A landscape with many valleys, sampled at points; each row gives a point and its height.
From any point a ball rolls to the lowest of the 2 points nearest to it. It stops when none of these is lower. Distance is the straight distance between rows; heights are no part of it.
k_442: [  2   7  -4 -17 -13  -7  14  -3   1  12  -5  -1 -20 -11 -10  15   1  13
  -9   4   4 -11  -2 -10   8  -3 -15   4  -3   5   8  18   5   2  -6  12
   3  -2  -1 -24 -33 -12  10  -1  25   3  -2   3  -7 -10  -3   0]  height 1.13
k_596: [ -6   9   5   1 -13   0   0   6   2  11  -2  -1  -6 -14   6   0  12   3
  -7  -6   7 -18 -11 -10   2   2   1   7  16  11 -28  -2   4   0 -14  10
  12  -1  -9  -7  -1   0  -7   1   9  -1  12 -16  10  -2  -2   8]  height 6.61
k_467: [  7  10   6  -3   0  17 -15  -3  -3   4  17   8   0 -12   5  -1  -6   1
   4   2   0 -14   5   9  -1  -1  12   1   5  -4  11 -23  -6  16 -15 -22
   9 -15 -10   7   4   8   8  -2  -2  -3  -1   1  -6   3  -1  -8]  height 3.01
k_967: [  8  -5   6  -2  -6   6 -17   2 -14  -4   7   1  15  15  18   1  -4   1
  -7   9  -3   0   4  -6  -5  12  -1  11  17   5 -28  -1  -7  -6  -5  -2
   6  12  10   0  13  -7  -2  -1 -19  -3   3 -12  18   8 -15  -5]  height 0.60
k_466: [-10  11   7  -2 -11   1   6  -8   7  -5   5   1 -14 -18  -6 -12   8 -18
  -4  -3  11  -5  19  -6 -10  -7 -11   5   3  -5  -4  -5 -16  -4   0  -6
   4  -4  -5  -4   0 -10   2  29  10  -8  10   5   7 -12  15  19]  height 4.65
k_697: [  5  18   9   4 -11   5  10 -10   5  14  11   2 -11  -9   9  -7  -1   4
   8  -6   0  -7   3  -5   0  -9   0  -4   5 -11  10  -7  -5  15  -8 -15
  -1   2  -5  -9 -21  -2   5   0  17   4  -6   8   1 -13  -3   4]  height 3.56
k_294: [ -9   4 -24   9   0  -4   6   3   0  11 -20 -14 -13 -14  -2  13  17  13
  -3 -12  11 -14  -7   4  16   8  12  14  -1  10   5  -1  -2   4 -10  16
  11  -3  -7   0   8   1  -9 -13 -11   0  18   8  12   2   0  -9]  height 6.03
k_985: [-22  10 -22  -8  -5  18  20  -1  -1   0   4  -1   2  -2  18 -11 -14   2
  12 -12  -5   2   1  18  -3   6  -3   2  16  -5  23 -11  -7   5  14 -11
  -2 -18  -4   6 -18  -3  -1  21   8   5   4  20  -5   4   8   2]  height 4.89
k_270: [  8   3   7  -6   0  17 -30  -2 -11  -5  10   6   8   4   9  -5 -11   2
  -4  10   1  -4   0   6  -2   8   6   3   7  -2  -4 -25  -3   7 -11 -18
  12  -7  -4  10  11   4   2  -4 -11  -6  10  -7   0   5  -4 -10]  height 2.35
k_613: [ 15 -24  13 -11 -14   4  -8  -8   1   9  21  -1   2  -4  -7   8  14 -10
 -15  20 -14   5   9  -1 -13  -9 -13   6   3  20 -11  22   2  -3  -8  13
   0  -8  12  -7   6 -13  13   8 -10   4 -10  -4  -8   1  -1   0]  height 6.91
k_100: [-10   3   5  15  -1 -13   6   5  24 -14  -5  -9  15  -8   9 -11  -2   3
  12 -22  15   2 -19 -10   1   1   7 -12  -7  -4  -7 -12  -7   3  10   6
   2  -2 -13   2   2  12  -9   1  16   2  -5 -11   3  -1   3  17]  height 3.44
k_241: [  3   9   5   6   7  13 -11   4   9  10  13   6   3 -17   1  -4  -2   0
   5  -3   2 -14  -6   8  -1   0  17   3  -1  16   5 -20   6  18 -17  -7
   9 -17 -14  15   8  19   8   3  -3   3  -2   2  -3   5   1   2]  height 3.53
k_266: [  1   9  -3   5   4   3  -3  -4  -2  25   3   5  -7 -15  -9   7  -9  24
   3   7   3 -18   6   7  17   3   2  12  -4   8   5   3  18   8 -22  -5
  13  -5   6  -6 -11   4  15 -23  -3  -7  -2   9   4  -9  -3 -15]  height 3.23
k_950: [-11  -7 -15   5  -7   1  16  10  22 -10 -20  -7  -1 -12  -2   6  21 -10
   2 -16   0   0  -6  -4  -9  -3  -5   1   3   7  -3  11 -15  -6  19  20
  -3 -14  -9   0   5 -14 -11  17   8   7   4  -4  -4   5  14  17]  height 4.70
k_359: [  2  -4   1  -6   8  15 -12   4 -15  -2  15  -2  10  18   3 -19  -7  -5
  -5   0  -5   9 -11  -5 -12   4  12 -17   4  -6   4 -14   4   2   9  -2
  -7   5  -2  17   1  14  -1   0   2  -6   9  -2   0  10  -1   6]  height 4.61
k_501: [  3   2 -15  12  21  -7  26  24  12  14 -29  13 -11 -13 -10   6   6   6
   4 -12  -4 -13  -7   1  14   3   4   6   4   9  -3  14  14  -5  -7  14
  -3 -19   0  -6   5   0   0   2   7  -4  -2 -18  -2   8  16  -6]  height 1.67
k_333: [  9 -13   7 -14   4  -2 -11  13   0   9  -5   3  15  15   4   6  -7  14
   0   3 -16   6 -22  -2 -10  -7  -4  -6   2  14  -6  10  22  -8   3  11
   3  -3   6  -3  -6   0   9 -16  12  -7   4 -17 -11  10  -4   3]  height 4.69
k_320: [-12  16  -5  -4 -11  13  10  -8   2   7  12   2  -7  -8  12  -8  -9   0
  11  -5   0  -5   6   8  -5   1   0   0   9  -7  18  -9  -5  11   2 -14
  -1 -10  -8   0 -19  -1   6  15  12   3   0  22  -3  -5   3   8]  height 4.31
k_42: [  3   4   3  14  15   3   9   4  12   8   1   9   4 -11  -4   1   2   1
   8  -5  -1  -7   5   9   1   3  13   5  -8  16   0  -2  11  16  -9   5
  -6  -9  -6   7  14  13   2   0  -8   5 -11   7   2   2   2  -3]  height 3.31
k_876: [-12  14 -15   9  20   0   8   5  -3 -13  -9   7  -6  -6  -4  -8  -6   3
   5 -15  10  -2  -2   6  10   6  11  -4   3  -5  11 -19   3   5   0 -13
   6   0  -4  12  -5  12 -16  -6   3  -7   5 -13  -5   6   1  -7]  height 5.45
k_877: [ 17 -10  27   3  -7  -2 -11 -10   5   5  20   5   2  -9  -7   0  12 -13
 -11  16   0   1  17  -6  -8  -7 -13   7  -4   7 -18   8 -12   3 -15  -1
  -1   2  11  -4  11  -5  12  10  -7   2 -10  -5   5  -6   2  -1]  height 7.30
k_141: [ -1 -10 -22  -5  -8  -4  11   1  16  -7 -25 -13  -9 -11  -4  23  24  -1
  -2 -10   7  -4  -9  -1   2  -6  -5   3  -6   8   8  16 -20  -2  14  21
   1 -16  -6  -6   4 -24 -11   4   6  11   9  -3 -16   1  11   6]  height 5.20
k_638: [  8   1   2   1   5  23 -15   7 -16   0   9  10  10  11  14   0  -4   0
  -2   9  -7  -2   7   7  -7  16  11   6  16   4 -16 -14  -2   8  -5  -2
   1   3  -1  14  17   4  -2   3 -18   0   7  -3   7  14 -10 -15]  height 1.62
k_276: [  4 -13  10  -9   1 -18 -15   1  -3   7 -14   0  13  19  -2   6 -11  21
   6   5  -7  14 -18  -3  -4  -7  -8   1  -4   3 -13  14  21 -19   7   9
   8  11  18 -15  -1  -3  10 -21   8 -14  -4 -12  -4   3  -9   3]  height 4.11
k_97: [ -4   5   5   5   2 -10   6   6  -2 -16  -6   7 -13 -11 -19 -10  16 -24
  -8  -2   4   0  21  -6  -7   0 -10   1   0  -9  -7   3 -18  -6   0 -12
  -5   7  -6  -2   8 -10 -13  17   4  -7   1 -17   0  -5  16   6]  height 3.85
k_498: [ -3  18  -2  15  19  -2   0   2 -12 -11  -6  17   0  -2  -1  -9 -13   3
   6  -1   8   1  15   7   9  16   6   6   0 -12   1 -16   1   8  -8 -26
  10  10   4   6  10   2  -6  -6  -6 -11   0  -6   3  -1  -3 -16]  height 5.87
k_16: [  1   3 -10  -1   0   2   0   5 -19 -16  -1   3  -6   8   0  12  10 -10
 -10   2  -2  -2  21   2   1  13  -1   7   9  -1  -5  11 -14  -5   1  -6
  -6  15   5   2  14 -18 -15   4 -19   1   4  -8   5   6   3 -18]  height 2.19
k_570: [ -4   5 -10  -6 -11   4  -9  -9  -1   4   5   4  -3  -9   4  13  -9  10
  -3   7   2 -10  14   8  11   3  -8  14   4   7   8   1   3   0 -13 -10
   9  -2   7  -2  -3  -6  11  -8 -12  -2   2   7   0  -6  -5 -14]  height 2.09
k_766: [ -6   8   9   7  22 -16  -4  10 -10 -12  -8   9  -3   9 -13  -8 -20   2
  -1   6   5   5  -3  -3   8   6  12  -4  -6  -4 -19  -4  17 -11  -1  -6
   0  17   6   0  -1  16 -10  -5   0  -9  -7 -11  10   2  -2  -1]  height 3.55
k_271: [ 18 -26   7 -17  -9  12 -16  -9 -11   8  23  -8   2  11  -3   7   7  -3
 -11  24 -19   4  16   6  -8  -9 -12   1  -3  14   4  17  -1   3   7   5
  -6   1  17   4   4 -12  15  -1 -14   5  -8  10 -15   2  -2 -11]  height 6.52
k_860: [ -6  -1 -15  -4   5  10 -18   3  -2  -3  -5   1  10   5  14 -10   2   1
   5  -9   0   5  -6  17  -5  11  17   7   4   9  13 -31  -2   3   0   3
  11 -15   0  19  24  14  -4  12 -29  -3  19  15   2  16  -4   3]  height 3.54
k_164: [-24  13 -17   4   4   0  24  18   7   0 -11  -3  -6   6  19  -7 -19  27
  22 -20  -3  12  -9  12   3   6   1   1   8  -2   5  -5   1   2  19   8
   1   0  -8 -10 -21   5  -8   6   4  -8  -4  13   6   9  -2   2]  height 4.90
k_457: [ 13   2  15  -1   8  10   1  -2  -2   4  17  14  14   7   8  -8 -19  -7
   6  15 -15   6  19   7  -5  -1 -12   1   2  -9  -4   1  -5   4   0 -16
 -11   2   4   3  -7  -5  17   4  -2   5  -8  -4   0  -2  -3 -10]  height 7.06
k_34: [ 13  -9   9   8   7  15  13  -7  -4  21   1  -1 -21 -19  -7  -2  31  -1
   0  -8  -7 -22  13  22  -5  -2  10   9  -7  15  16   6  -4  17 -16   3
   6 -10 -11   2  11  -7  -5  17  -7   0  -2  32  -2   0   0  16]  height 1.20
k_938: [ 16 -21   9  -8  -2  12  -4 -11  -6   2  21  -8  11  13   3  11  -4  -4
  -5  16 -16   4   6   7   0  -2  -3  -8  -8   6   3  13   0  14  10   7
 -14   1   3   8   0   5   7  -5 -12  17 -18   8  -8   7  -6 -15]  height 6.10
k_434: [  9 -12  22  -2   2 -24 -23  -1  -2 -12   1   0   9   9 -26  -6   4 -17
  -8  21   7  11   1 -16   0  -6  -3  -3 -13  -3 -17   0   7 -13  -8  -3
  -3  14  13   5  13   9  -2  -6   1  -2  -4 -18   9  -8   2   3]  height 3.84
k_65: [ -6  -2 -19  -4  15   0   6  13   1 -20 -15   3   3   2  -9   1  -1  -5
  -1 -12   0   4  -5   9   3  -1  -1 -12   0  -4  20  -7  -2  -4  11  -5
  -5  -5   0  14   0   1  -9  -1   2   1   5 -20 -20  12   7  -6]  height 5.03
k_748: [-11   0   0  13  -5  -2  14   4  18  -6  -6  -3   4  -9   0  -6  13 -11
   6 -11   1   5  -2  -9  -8  -5  -1  -4   2  -2 -10   6 -11   3  15  14
  -8  -2 -11  -1   7  -2 -11  10  10   2  -4   1   4  -1   8  11]  height 4.17
k_63: [  2   4  15  -4 -14 -10  10 -12  -4   2   0  -6 -18   9  -2  -4  -2  -5
  -4  11   0   3   0 -20   3 -12 -23  -4   4 -27  -7   7  -7  -7   2  -9
 -15  21   5 -19 -35  -9   0   3  18  14 -11  -8   7 -17 -12  -4]  height 7.37
k_951: [-14   6  -1  -5  -4  -7   2   1   9   2   1   9  -8 -12 -16 -14   0 -13
  -4   3   7   7  11  -8  -8 -12  -8   1  -1   3  -1  -1   3 -14  -2   0
   1  -9   3   1  -4   4  10  17   9 -15  12   6   4 -12  13  19]  height 5.29
k_722: [ -7  -6  10   4   9 -27  -9   8   0  -9 -25   5  15   9  -2   2 -15  12
  15   1  -4  18  -9   6   0  -4  -8   0  -7 -11 -13   5  15 -24  11 -10
  10  15  15  -7   9  -3   8 -14   7 -15  -2 -16 -10   3  -1   6]  height 3.18
k_367: [-12  16  -3   9 -10  -3  -1 -10  -3   6   7  -9  -6  10  12 -14 -14  14
  11  -8   7  12  -6  -6   8   1  12  -7  -2 -17   5 -11   5   3   6   2
   0  15  -3  -8 -14  14  -2  -7   2  -6  -2  27  19 -13 -15   4]  height 3.41
k_650: [  3   2   8  -2 -14  -8   3 -11  -2   5  -4   1  -5   6   0   1  -4   2
   5   7  -5   9   6 -12  -2 -11 -20  -1  -3 -23   5  11   1  -9   1 -10
  -6  14   9 -17 -21 -13  12  -8  15   3  -6   3   2 -21 -11  -1]  height 6.95
k_698: [  8  -9  10  -2 -12  14  -9 -18  -2   7  17 -15  -5  -2  10  -3  21 -11
  -8  -5   5  -4  -1   5 -15  -4   6  -6  -7   2  13  -6 -19  12  -2  -3
   0   0  -6   3  11  -4  -3   4  -6   0   4  21  -3  -8  -2  12]  height 3.16
k_96: [-16  17  -9   5  -7   1  10  -2   2   7  -3  -2  -5   3  16  -1 -18  24
  14  -9   3   5   0   1   8   6   4   7   2  -3   0   0  10   1   5   7
   4  11   1 -15 -19   5  -1  -7   0  -7  -2  24  14  -8 -12  -4]  height 4.23
k_961: [  8  13  20  15  -2 -17   6 -12   5   5   1  -6  -8  -1   8  -8  -2   4
   5  -2  15   1 -12 -16  14  -3   5  -4  -6 -21 -10 -13   0   9 -15 -17
  -2  13  -5  -8  -5   6  -8 -20  11  13 -14 -10  11 -17 -10  -5]  height 1.14
k_302: [ -8   2   2  14  13 -22   5  11   4  -5 -26  11   7   0 -15  -9   0   6
  15  -6  -3  13  -2  -3  -2  -4  -6   1  -8 -10  -7   9  15 -19  13  -1
   4   2   9  -9  10   0  -1  -8  11 -19  -2 -13  -4  -1   9   4]  height 2.05
k_984: [-10  -8 -11 -12  -7  -1  -3  -2  10 -15   7 -10  10   8   0  11 -18  -6
  -3   6   3   4 -11   4   5   1   7  -1  -3  13  -2  -1   7 -10   8  20
  -4  -5   0  12  -3  19  -3  13 -19  16  -4  11   2  11  -3   4]  height 4.40
k_360: [  7  -6  14   6  10 -18  -4   4  -3 -14  -5   6  -6  -1 -26   3  15 -24
  -8   9   3  -4   7 -13   0  -2   0  -8  -7  -6  -9   9  -4  -6   1  -3
 -12  12   0   2  16   2 -14   3   1   1  -9 -26   0  -3  12  -3]  height 4.60
k_546: [ -7   3   3 -16  -2  -1  -4   0   4   7  14   8   3   3   1 -14 -20  -5
  -3   9   1  -1  -5  -7 -12 -11  -3  -9   8   3   5 -13  15 -13  -2  -4
   1 -11   4   1 -15  11  13  10  13  -8   8   4  -6  -6  12  15]  height 5.89
k_231: [  8  -3 -13   0  15  14  -4  11   0  -7  -4   8   7  -2   1   0   0  -5
  -3  -3  -9   1   6  19   0   2  -2  -2   2   7  14 -10  -3   5   0 -12
  -2 -13   2  22  12   1   3   1 -16   0   0 -11 -18  17   5 -13]  height 4.54
k_828: [  1  -5 -24  -3  -4  -2   8   5   2   3 -24 -16 -13  -7  -2  18  28  10
 -10 -12   9 -10 -14  -2   6   5   2   4  -9   7  20   8 -17   9   2  19
   4  -8 -12  -7   2 -15 -11 -13   4   3  10   0  -8   6   2  -2]  height 5.63
k_391: [ -2 -12   9  -3  -4  -2  -9  -6  14  -7  18  -6  22   6   2  -2 -13 -10
  -1  10   4  12 -10  -4  -5  -4   7  -7  -8  11  -6  -2   6  -6   2  18
  -7  -5   4  10   3  24   7  13 -12   8  -9  14   9   5  -2  12]  height 3.86
k_288: [ -2  -4 -21   1   9  15  -5   3   6  -9 -10   0   7  -6   8   5   2  -5
   2 -10  -6  -3  -2  24   5   8   9   7   0  16  24 -22  -3   9  -3  -5
   7 -24  -3  22  16  13  -4  10 -27  14   1   7  -8  22  -1  -7]  height 4.05
k_608: [ -4   1   2   2  15   0  -7  14 -13  -3  -4   0  -3  19 -11 -16  -9   4
  -2  -2  -3  11 -13  -7  -3   1  12 -16   4  -1 -11  -4  19  -8  10   4
  -4  16   1   3  -2  18  -9  -3   5 -16   6  -8   8  12  -2   7]  height 4.12
k_568: [ -6   6  -5  -9  11 -14 -17   7  -5 -20  -5   8  -7   7 -19   0 -22  -2
  -8  13  13   1   4   0  11   1   7   4  -1   9 -13 -10  15 -22  -8   3
   7   8   8   5  -3  16  -5   9 -15  -8  10 -11  10   4   3  -4]  height 4.18
k_541: [ 19 -14   6  -5  13   4   8   3  -7   0   7   2   2  11 -11  14   2  -4
  -8  15 -14  -3   5   0   2  -2  -5 -12  -6   0   0  29   2   5  10   7
 -18   6   4   0  -7  -4  -1 -10   0  13 -16  -9 -15   8   1 -19]  height 5.65
k_783: [  5  -6   4  11 -15  -3  -4 -16 -13   7  -5  -9   6  16   6  -1   6   4
  10   2 -11  24   3  -8  -2 -10 -14  -6 -12 -30   9  14  -2  -6  11  -6
  -6  19  15 -14  -3 -20  16 -21   8   1  -4  15   0 -20 -13   0]  height 6.33
k_549: [ -7   6  -7   9  16  -9  13  24   5   9 -28  10  -5  -6  -6  -9   9  12
   7 -17  -7   0  -8  -1   2   1   3   0   5   5  -7   3  13  -7   2   5
   2  -6  -1  -8   6  -1  -5  -6  11 -17   8 -18  -1   5   9   6]  height 0.61
k_87: [ -5  -2  -8  -4   1  20  -7  -1 -11  -3  17  -1  10   8  13 -23   1  -9
   0  -8  -9   4   0   5 -17   9   5 -10  12 -12  14 -18 -11   7  10 -11
  -4  -4  -9  15   5   1   2  11   1  -3  14   4  -5   6   2   8]  height 4.62
k_946: [ -6  10  -5   0   3  -3   4  10 -14 -19  -7  14 -10   1  -8  -3   5 -17
  -8   2   1  -2  24  -1  -3  10  -8   9  11  -4 -14  -1 -13 -10  -2  -9
  -5   9   2   2   6 -14 -14  21  -8  -4  12 -14  11   2  11  -9]  height 3.06
k_749: [-26  15 -27  -7  -9   7  27   8   9  -5 -17  -7  -3  -1  18   2 -17  13
   9 -18   3   2  -9  12  11   6  -6   6  14   1   8  -4  -3   2  15   5
   4 -12  -7  -5 -23   1  -8  16   4   3   2  17   2  11   3   3]  height 5.31
k_603: [-10   0 -11 -22  -5 -12 -15  -4   4 -17   3  -5  -3   7 -11  11 -19  -4
 -11  13  15  -3  -6  -4   8  -7   2  -5   2  11  -1  -9  11 -18  -3  10
   4  -2   5   9 -12  17  -3   7 -11   1   8  -2   1   1   1  -1]  height 4.66
k_374: [ -5   2   4  10  -3 -19  -2  -6   8 -19  -4  -9  10  -3   6  -3   1  -5
   4 -15  16   5  -9  -6   6   2   1 -11 -10 -17   3 -13  -7   4   1 -17
   7   9  -8   9   9   3  -8 -14   9   4  -2 -14  -7  -5  -1   7]  height 2.61
k_190: [ 10 -12  12 -13  -3  10  -6   4   5  11  14  -1  22   6  15   2 -10   0
   0   3 -13   1 -20  -3 -14  -7  -4  -3  10  12 -13   4  11  -2  -2   4
  -1  -8   3  -2  -9   1  14  -5  13   7  -4 -15  -5   7  -5   6]  height 5.09
k_811: [  7  -7   4  -7   5  -6   0   2  -1 -18   2  -4  -7   5 -19   9   2 -17
 -11   8   1  -5  -2 -11  -2  -8   0 -15  -3  -1   0  13  -3  -6   8   8
 -16   7  -5   5  -7   5 -10   1   5  12  -6 -17  -7   3   6  -5]  height 5.14
k_635: [ 11 -12   5   4  -2  11  -4 -16  -3   9   7 -13 -11 -14   0   2  29  -6
  -3   0   2 -15   5  18  -7  -5  13   3 -17  14  21   4 -14  18 -10   2
   4  -1 -10   8  17  -4  -9   8 -16   4  -4  29  -3  -2  -3   7]  height 2.23
k_913: [  2   7 -11 -12  -4  12  -2   1 -10  -5   5   9  -8   1  -1  16  -8  -1
 -10  12  -2  -9  18  11   8   6  -8  12  13   9  -3   6  -3  -6  -9  -4
   1  -5   8   3  -4  -9  -1   8 -20   4   6   0   0   7  -2 -18]  height 0.88
k_292: [ -5   3  -7 -11 -10  -4  17   0  15  -1  -3  -1  -5   0  -3  14  -7   6
   1  -1   1   3  -9  -6   5  -2  -6  -3  -6   7   5  14   5   3  11  20
  -6  -8 -10 -13 -24   0   3   0  20  13  -6   9  -3   0   1   4]  height 2.55
k_493: [ -5  -1  -9   4  -8   2  -2   6   3   9  -2  -8  -7  -7   3   5  16  10
  -9  -6   6 -11 -10  -4   1   7  14   5   8  16 -13   2   6   2  -8  23
   8   1  -6   0  13   3  -6  -4  -8  -2  14   5  12   5  -4   2]  height 6.34
k_196: [ 14 -11  20   5  -8  -5  -2 -16  11  -1  14   1   7 -16  -2   4  13 -14
   2   5   3   2  25   3 -14  -9 -14   9 -12   1  -5   8 -24   2  -7  -3
   2   0   4  -6  16 -21  10  13  -8  -3  -9   6  -4  -9   4  10]  height 7.69
k_521: [  8  -4  15 -16  -8   9   3  -3   9   2  23  -5  -4  -7  -7   1   3 -17
 -10   0   0 -11 -10  -6 -13 -13  -2 -14  -1   6   7   0  -3   5  -5   4
  -8  -8 -11   5 -12   9   3  16  13  15  -3  -4 -15   5   9  15]  height 6.62
k_922: [  4 -14  -6   1  -3  -1   5   1  -5   9  -8  -3   3  17  -7   8  16   8
   4   5 -15  16  -6  -4  -9  -2  -5   0  -4   0   2  29   4  -3  23  26
  -9  -2   4 -15  -1 -22   2 -15  10  -1   2  13  -8   0  -2  -1]  height 4.93
k_189: [ -2  -8 -20  11   7  -1  13   4  -7  -6 -16  -3  -3  18  -5  14   9   8
   5  -1  -5  12   0  -2   3   7   5  -2  -5  -4   4  23  -3  -1  27  22
 -10   3  -2  -6   4 -10 -15 -10  -2   0  -3   9  -1   8   1 -15]  height 4.25
k_142: [ -7   5  -9   9   3 -17  11  -5   3 -17 -18  -7  12  -1  14  11 -15  10
  13 -16  13   2  -8   5  11   5  -5  -6 -13 -19  12  -8  -5   1   4 -20
   8   8  -4   0  -5  -3  -6 -24  11   5  -7 -15 -14  -6  -4  -9]  height 3.45
k_433: [ 10   6  -4   2   5   4  11  -4  -5  28   1   7 -23 -20 -21  11  10  19
  -5   3  -3 -19  13   9  15   3  -2  10  -4   6  16  14  10  11 -20   0
   5  -7   6  -9 -13  -3   4  -8   0  -6   2  16   5  -7   6  -7]  height 3.38
k_80: [  0  10  12  11   3  -5  -7  -7  -6   0   6  -4   1  12  13 -14 -17   8
   8  -1   8  12 -11 -10   7   0   9  -7  -2 -21 -10 -14   4   1  -3 -11
   2  19   1  -2  -8  14  -4 -15   4  -1  -9   8  16  -6 -14   4]  height 2.44
k_953: [  8  17  11   9  19   1   9   0 -10   5  -2  17   4   6   9  -5 -29   2
  14   9 -14   2  11   5   8   4  -5   0   5 -18  -3   1  11   6  -3 -28
  -7  12   7  -7 -21  -5   7  -8   3   0 -16 -10  -3  -8  -8 -15]  height 6.64
k_510: [  5   0  -5  -6  -3   0   8   1  -2  23  -2   2 -20 -14 -16   9  16  15
 -11   1  -2 -11   4  -2   5  -1  -5   9  -5  11   8  23  11   4 -11  16
   5  -6   1 -18 -13 -11  10  -8  13  -5   6  10  -1 -10   1   0]  height 2.46
k_57: [  4  15   4  18  15   3   4  -1 -22   1  -8   9   0   9  11  -2 -15   6
   7   3  -6   1   7   1  14   7   5  -1  -2 -21   1  -1  10   9  -5 -25
  -2  16   8  -4   0  -3  -1 -22  -2  -4 -12  -6   1  -4  -9 -21]  height 6.29
k_126: [  4 -11  13  -3  -4 -15 -22  -9   2 -10  15  -6  17  14  -6  -8  -7 -10
  -5  10  10  11  -4 -14  -2  -9   1  -7  -9  -2  -8  -9   2 -13  -3  -1
  -2   7   8   9   8  16   5  -4  -2  -2  -4  -3  14  -5  -3  12]  height 2.99
k_775: [ 13   9  26  10  -5 -10   4 -13   5  23  11  -2 -15 -17  -3 -12  14   7
   0  -4  10  -8   0 -13  10 -12   5  -5 -10 -11   2  -5  -4  13 -16 -12
   3  12  -5 -13  -8   5   8 -14  16   5  -8  -2   6 -20  -3   3]  height 2.49
k_965: [ -1  -7   4 -22 -12  14  -5  -3  -5   8  22   2  -6   4  -3   0  -4 -15
 -16  16  -7  -3  -2  -4 -13  -7  -7  -6   9   9  -1  -3   5 -10  -5   4
  -4 -14   0   2  -5   5  13  19   1   4   8   5  -8   1   8  15]  height 6.30
k_562: [ -3  -1  -6 -10  -6   9 -30  -3  -4  -8   9   0  15   4  13  -2 -13   4
   0   4  12   0  -2   9  -1   9  11   7   5   7   5 -33  -7   2  -6  -6
  17 -16   0  17  21  10   4   8 -28  -8  15   7   2   7  -2  -2]  height 3.00
k_340: [-16  -1 -22  -8  -4   2  14   2   2  -8 -10  -6 -13   6  -3  13   0   2
  -3  -1   0   8   3   2   5   2  -5   4   2   5   5  16  -2  -9  17  18
  -6  -2   1  -8 -11 -10  -9   5  -2   7   4  15   3   3   1  -4]  height 3.52
k_696: [ 11 -19  12  -3  -6   3 -21  -5 -11  -6  13 -11  31  24  21  -6  -4  -5
  -2   3  -5   9  -8  -7  -3   2  -9   2   5 -12 -15  -4 -15  -9  -2 -15
  -2  11   4  10  11  -4   4  -9  -5   4  -3 -17  11   1 -15   2]  height 1.78
k_526: [ -3 -12   0  -1 -11  10 -13 -15  -4  -2  17 -12  18   7  22 -11  10 -12
  -2  -3   1   6   1   4 -15   7   5  -2   1  -2  10 -13 -22   5   7  -3
  -3  -1  -7  14  18  -6  -1   7 -13   2  10  18   4  -5  -2  12]  height 3.95
k_796: [  4  -2  -7  15  14   5  19  16  13  13 -19   8   2 -15   5  11  19  -1
   7 -17  -8 -15   0   3   2   8  10  10   7  16  -4   5   6   7  -7  13
  -2 -15  -8   6  24  -1   0   4  -7   6  -3  -9  -1  13   2  -2]  height 2.54
k_13: [ -3   6   8   9   0 -12  16   3  15   3  -6  -2  -9 -28  -8   4  15  -6
  -6  -7  14 -28  -2  -9   8   4   1   2   0   3 -19   5  -3   5 -12   3
   2   0 -11  -6   4   2  -4   6  10   6   0 -24   3  -7  13   5]  height 6.93
k_520: [  4 -16   4   8 -12  -7  -5  -7  -7   4  -8  -7  10  13  -2   0  15   4
   8   2 -12  25  -3 -10  -9  -5  -9  -2 -10 -17   0  20   0  -9  22  11
  -2  13  11 -14  12 -20   9 -21  12  -9   2  15  -5 -10  -7   5]  height 5.66

Where does a ball stop that starts at each point below?
k_749 | k_961
k_877 | k_913
k_596 | k_374
k_546 | k_913
k_190 | k_549
k_457 | k_913
k_196 | k_913
k_650 | k_442

Call two points neighbours if one is among the 2 nearest of the other. Go from one point of each pair to the other, from neighbour to neighbour, staying as low as possible. Name the highest point that can't be avoided.
k_549 and k_913 | k_360
k_967 and k_961 | k_63
k_126 and k_34 | k_603
k_126 and k_549 | k_241
k_374 and k_913 | k_876
k_913 and k_442 | k_433
k_766 and k_34 | k_87
